A landscape with many valleys, sampled at points; each row gives a point and its height.
From any point a ball rolls to the lowest of the 2 points nearest to it. It stops when none of these is lower. Distance is the straight distance between rows; heights are no part of it.
z195: [102  97 120 105  79 105  95 114  96 101  94 107 105  77 105  87  89  94
  93  82]  h=5.48
z581: [ 82  85 113  95  94  90  62 129 100  90  94 106  87  97  93  62 125 113
  87 124]  h=5.77
z632: [112 126  95  98 105  92 124  89  76 110  90 114  85 114  87 135 117  77
 102  89]  h=2.16
z323: [108  99 120 123  98 105  91  74 132 110  90  77 118  81 115  93  95  89
 106  56]  h=4.19
z230: [105 102  81  97 104  97 100  91  91 111 105 116  82 112  89 134 103 115
 119  82]  h=4.82
z278: [116  95 102 117  96 111  95  72 134 119  91  72 107  87 109  99  90  95
 121  61]  h=3.52
z276: [ 92 118  60  82 114  91 143  87  94 103  93 111  90 131  97 121  95  99
  89 130]  h=3.65
z740: [ 95 112  58  79 117  97 147  99  97 101  95 111  97 124  98 102  95 110
  91 146]  h=3.87
z237: [ 62  75 103 116 111  91  75 105 124  77  96 111 105 104  92  72 104 127
  88 114]  h=3.96
z390: [113 112 119 103  86 107 116 114  87 111  92 103 103  86  99 103 102  77
  94  80]  h=5.72
z707: [116  92  88  95  98  99  79  78 104 125 106  92  87 100 108 123  99 108
 142  71]  h=0.76
z593: [ 75 100  84  85 110 100 110 117  99  78 101 109 103 116  94  69  97 126
  70 148]  h=3.95
z125: [ 79  58 122 121 103  96  50 120 120  52 125  89 114  95 100  81 102 113
 109  95]  h=3.20
z157: [ 93  89 134 132 105 116  79  92 127  87 117  71 121  84 113  89  88 100
 100  67]  h=3.61
z284: [117 116 106 116  95 100 101  86  94 126  89  84  90 100  99 126 102  87
 109  65]  h=3.77
z555: [ 71  80 113 116 104  96  77  96 124  90 102 109 107  96  87  82 101 133
  91  98]  h=3.31
z251: [139 128 107  92  87 101 124  93  82 118  96  90  94  95  97 123 114  51
 113  80]  h=6.02
z550: [120 122 101 118  91 112 111  77 105 121  99  65 104  94 105  99 102  63
 106  54]  h=4.63
z168: [ 97  60 127 130 105 114  50 104 142  87 111  79 119  81 101  59 106 108
 116 103]  h=2.31
z778: [130 126  94  88 113  94 122  94  76 100  92 114  87 104  98 147 125  70
 118  96]  h=1.41
z703: [114 113  91  91  93 101  99 107  86 112 100 115  95  97  94 123 101 108
 121  84]  h=5.16
z877: [ 74  95 116 116 105 101  93  89  97  98  96 108 114 103  94  98  99 108
  76  76]  h=1.14
z134: [ 83  98  64  83 110  90  95 113 110 102  85 118  80 116  88  68 106 124
  88 149]  h=4.88
z594: [ 78  60 112 110  96 104  61 127 114  67 117  97 106  94  99  76 103 118
  96 103]  h=3.83
z92: [100  98 136 129  95 108  90  84 122  99  99  64 123  85 115  87  90  88
  96  58]  h=4.21
z351: [100 103  98 114 107  93  88  80  96 127  94  98  99 100  97 121  98 101
 105  69]  h=3.12
z869: [112 111 116 114  84 122  90 106 118  84 108  57 122  80 120  73  80  96
 100  67]  h=7.27
z746: [ 84  94  98  90 101  93  97 124  99  87  95 109  99 103  93  89 105 121
  74 140]  h=4.30
z428: [130 105  89  94  78 111  99  96 105 119  95  82  94  86 106 104  87  93
 125  76]  h=6.28
z196: [145 120  96  91 104  98 124  94  71  97 109 106  86 110 104 156 124  69
 132 104]  h=0.60
z696: [ 92 107 105 103 102  98 103 110  84 107  93 123 100  93  87 103  97 107
  90  96]  h=5.62
z917: [ 77 107  84  82 109  75 115  90  97 107  93 114  94 110 103 101  91 113
  75 117]  h=3.54
z980: [102  75 129 132 101 119  72  90 139  86 118  64 132  81 112  67  81  99
 113  79]  h=2.52
z786: [102 105  99 118  87 128 103  96 130 101 106  55 117  81 118  68  84  89
 107  65]  h=7.11
z370: [ 94 106  65  77 117 100 138 104 103  95  89 107 100 122  94  85  88 116
  75 136]  h=4.06
z657: [106  76 126 113  79 110  73 118 113  84  99  76 107  76 105  70  90 102
 100  91]  h=5.46
z335: [115 116 112 117  97 105 107  85  91 126  94  79  98 100  98 106 111  74
  99  54]  h=4.20
z107: [ 83  90  90  93 103  87  81  96 110 112  91 110  87 106  89  87 103 130
  88 118]  h=3.91
z491: [ 60  84 100  98 105  97 106 113 106  67 106 113 105 116  98  85  86 118
  69 107]  h=4.00
z296: [138 119  92 101  94  97 118  86  80 117 103  83  86 105 105 126 123  48
 119  66]  h=5.85
z98: [ 93  84 116 118  97 101  71  88 124 113  97  92 106  83 100  77  94 112
 113  89]  h=2.98
z238: [140 112  99  89 104 101 110 100  69  98 119 100  80 108 101 154 103  91
 141 116]  h=1.58
z82: [110 126  59  82 130  92 148  81  84  94 102 120  98 128 100 131 101  92
 102 142]  h=3.39
z881: [104 104  72  82 109  92 115  89  74 107  99 120  86 122  95 135  99 102
 110 122]  h=4.12
z700: [ 84  64 125 124  98  99  64 102 131  95 106  99 116  81 105  71  99 113
 109  88]  h=3.43
z297: [114 103  81  93 107  96 115  92  79 105 109 115  75 119  93 148 107 100
 125  95]  h=4.51
z949: [115 107  81  76 103  90 108 102  81 111  96 128  86 102  91 126  99 107
 112 135]  h=4.48
z528: [109 120  93  98 103  98 111 108  76 120  98 126 104  96  94 115 105  99
 104  98]  h=5.40
z443: [ 61  73  87 104 111  89  83 114 113  82 104 106  93 110  97  60  97 127
  76 126]  h=4.49
z651: [ 86 118 103  80 107  84 113  97  87 104  96 115  98 104 108 106  97 100
  74 122]  h=3.13
z543: [117  90 106 107  97  99  89  74 119 130  98  77  98  93 115 110  94 105
 126  64]  h=2.63
z656: [ 88  99 108 121 103 102  98  80  93 118  92 103 110 102  90 115 102  92
  88  69]  h=2.35
z574: [ 90 112  92  98 102 100 128  86  82 113  91 119  94 120  86 128 108  86
  81  95]  h=1.96
z434: [ 96  85  91 100  99  92  72  96 114 125  91 108  90 101  90  97 109 124
 116 102]  h=2.93
z212: [ 91 117  92  86 119 101 141  97  79  96  94 130 117 114  94 108 113  73
  67 123]  h=2.82
z389: [ 91  89 112  98  90  95  68 119 108  99  92  92  90  89  94  75 115 117
  90 115]  h=5.57
z404: [106 103  88  74 100  95 101 108  86 108  84 113  91  97  86 111 106 115
 103 138]  h=4.78
z972: [128 109  84  79 107 101 114 104  70  81 121 116  77 110 101 151 109 104
 139 138]  h=2.34
z591: [ 98  62 131 131  99 118  56 107 136  63 126  64 126  87 112  69  92 106
 119  92]  h=0.32
z446: [ 69  98  93  92 107 102 122 114  99  70 103 107 108 115  94  80  81 116
  61 129]  h=3.60
z926: [ 62  63 114 102 103  94  72 128 101  51 124 103  99 109  98  77  97 120
  87 110]  h=4.39
z572: [ 98  64 132 123  92 108  62 115 123  56 127  77 120  89 107  82  89 107
 109  81]  h=2.08
z58: [117 108  88 109  78 121 103  89 131 112  98  59 106  79 120  68  76  92
 110  77]  h=6.95
z586: [ 93 115 121  87 100  96 114 113  83 112 102 114 107  94 110 113 105  95
  72 120]  h=3.49
z885: [ 70  78  67  87 110  91  91 112 115  89  93 109  87 122  96  55 107 120
  78 135]  h=4.47
z622: [133 131  86 101  86 109 117  81 100 117  92  58  97  91 113  97  94  65
 110  60]  h=5.04
z133: [123 118  82  82 119  91 121  94  70  94 112 126  92 109 105 149 113  86
 129 137]  h=2.84
z834: [136 119  98  86  79 115 109  98  93 122  97  81  91  92 105 113  92  82
 130  88]  h=6.08
z490: [116 127  76  78 130  88 143  80  78  91 105 129 104 121 105 147 112  77
 113 147]  h=3.17
z919: [ 91  84 125 118  89 107  81 116 104  79 101  94 108  84 104  86  88 103
  91  84]  h=5.17
z674: [ 68  90 102 114 112  97  90  90 109 101  97 116 108 108  90  92  96 125
  84  89]  h=2.30
z360: [112 121  94  87 105 100 137  93  80 110  92 128 110 105  92 139 115  75
  98 129]  h=2.88
z900: [124  99  96  95  76 105  85 101 108 121  89  90  86  79 108  88  93 103
 125  84]  h=6.49
z129: [ 98  99  53  76 110  92 113 113  95 105  90 118  88 110  91  83 104 113
 100 159]  h=5.22
z542: [107 116 110 105 100  86 117  84  90 110  91 113  90 110  91 121 121  69
 101  67]  h=2.83
z712: [110 105 109  83  89 100  97 116 100 112  90 109  88  93  89 104 108 116
 106 130]  h=5.03
z418: [ 85 105 124  85  96  95  98 126  86  92 106 109 109  87 112  95 100 106
  72 112]  h=3.85
z747: [143 121  90 100  94 106 118  82  93 110 109  67  78 107 111 125 102  65
 135  60]  h=5.56
z348: [ 94 102 119 102  85  92  87 116 109 116  90 100  89  89  94  91 105 119
  97 108]  h=5.32
z137: [ 96  68 123 107  79 105  56 118 111  87 100  78  95  88 103  54  98 109
 106 101]  h=5.73
z366: [ 68  92 119 104 100  97  98 116  84  57 117 108 112 111 100  94  86 101
  69  99]  h=4.46
z235: [ 81 118  87  88 119 104 143 108  80  92 100 119 117 110  97  96  98  90
  62 126]  h=3.05
z451: [131 121 110  83  84 111 119 102  91 116  92  97 100  85 105 116 105  74
 114  84]  h=5.90
z261: [ 94  87  99 109 101  95  72  91 114 123  98 105 100  91 104  89  98 118
 113  86]  h=1.70
z516: [ 75 108 100  93 109 103 129 110  85  74 108 110 118 114 101  93  91  98
  55 131]  h=3.30
z488: [116 102 102 106  75 110  84 107 123 116  93  75 103  78 110  66  86 103
 114  83]  h=6.72
z96: [ 80  80 122 119  97  96  79 115  89  67 109 107 114  96 106  88  89 108
  82  83]  h=4.86
z464: [ 96 112  96  81 104 105 133  94  75 109  91 130 107 111  91 117 107  80
  82 115]  h=2.51
z461: [ 82  98  77  87 107  86 102  92 100 114  95 114  85 116  96  96  95 125
  93 122]  h=4.01

For each start below, name the point where the ball stops.
z129 => z196
z370 => z196
z869 => z591
z786 => z451
z296 => z877
z443 => z877
z389 => z881
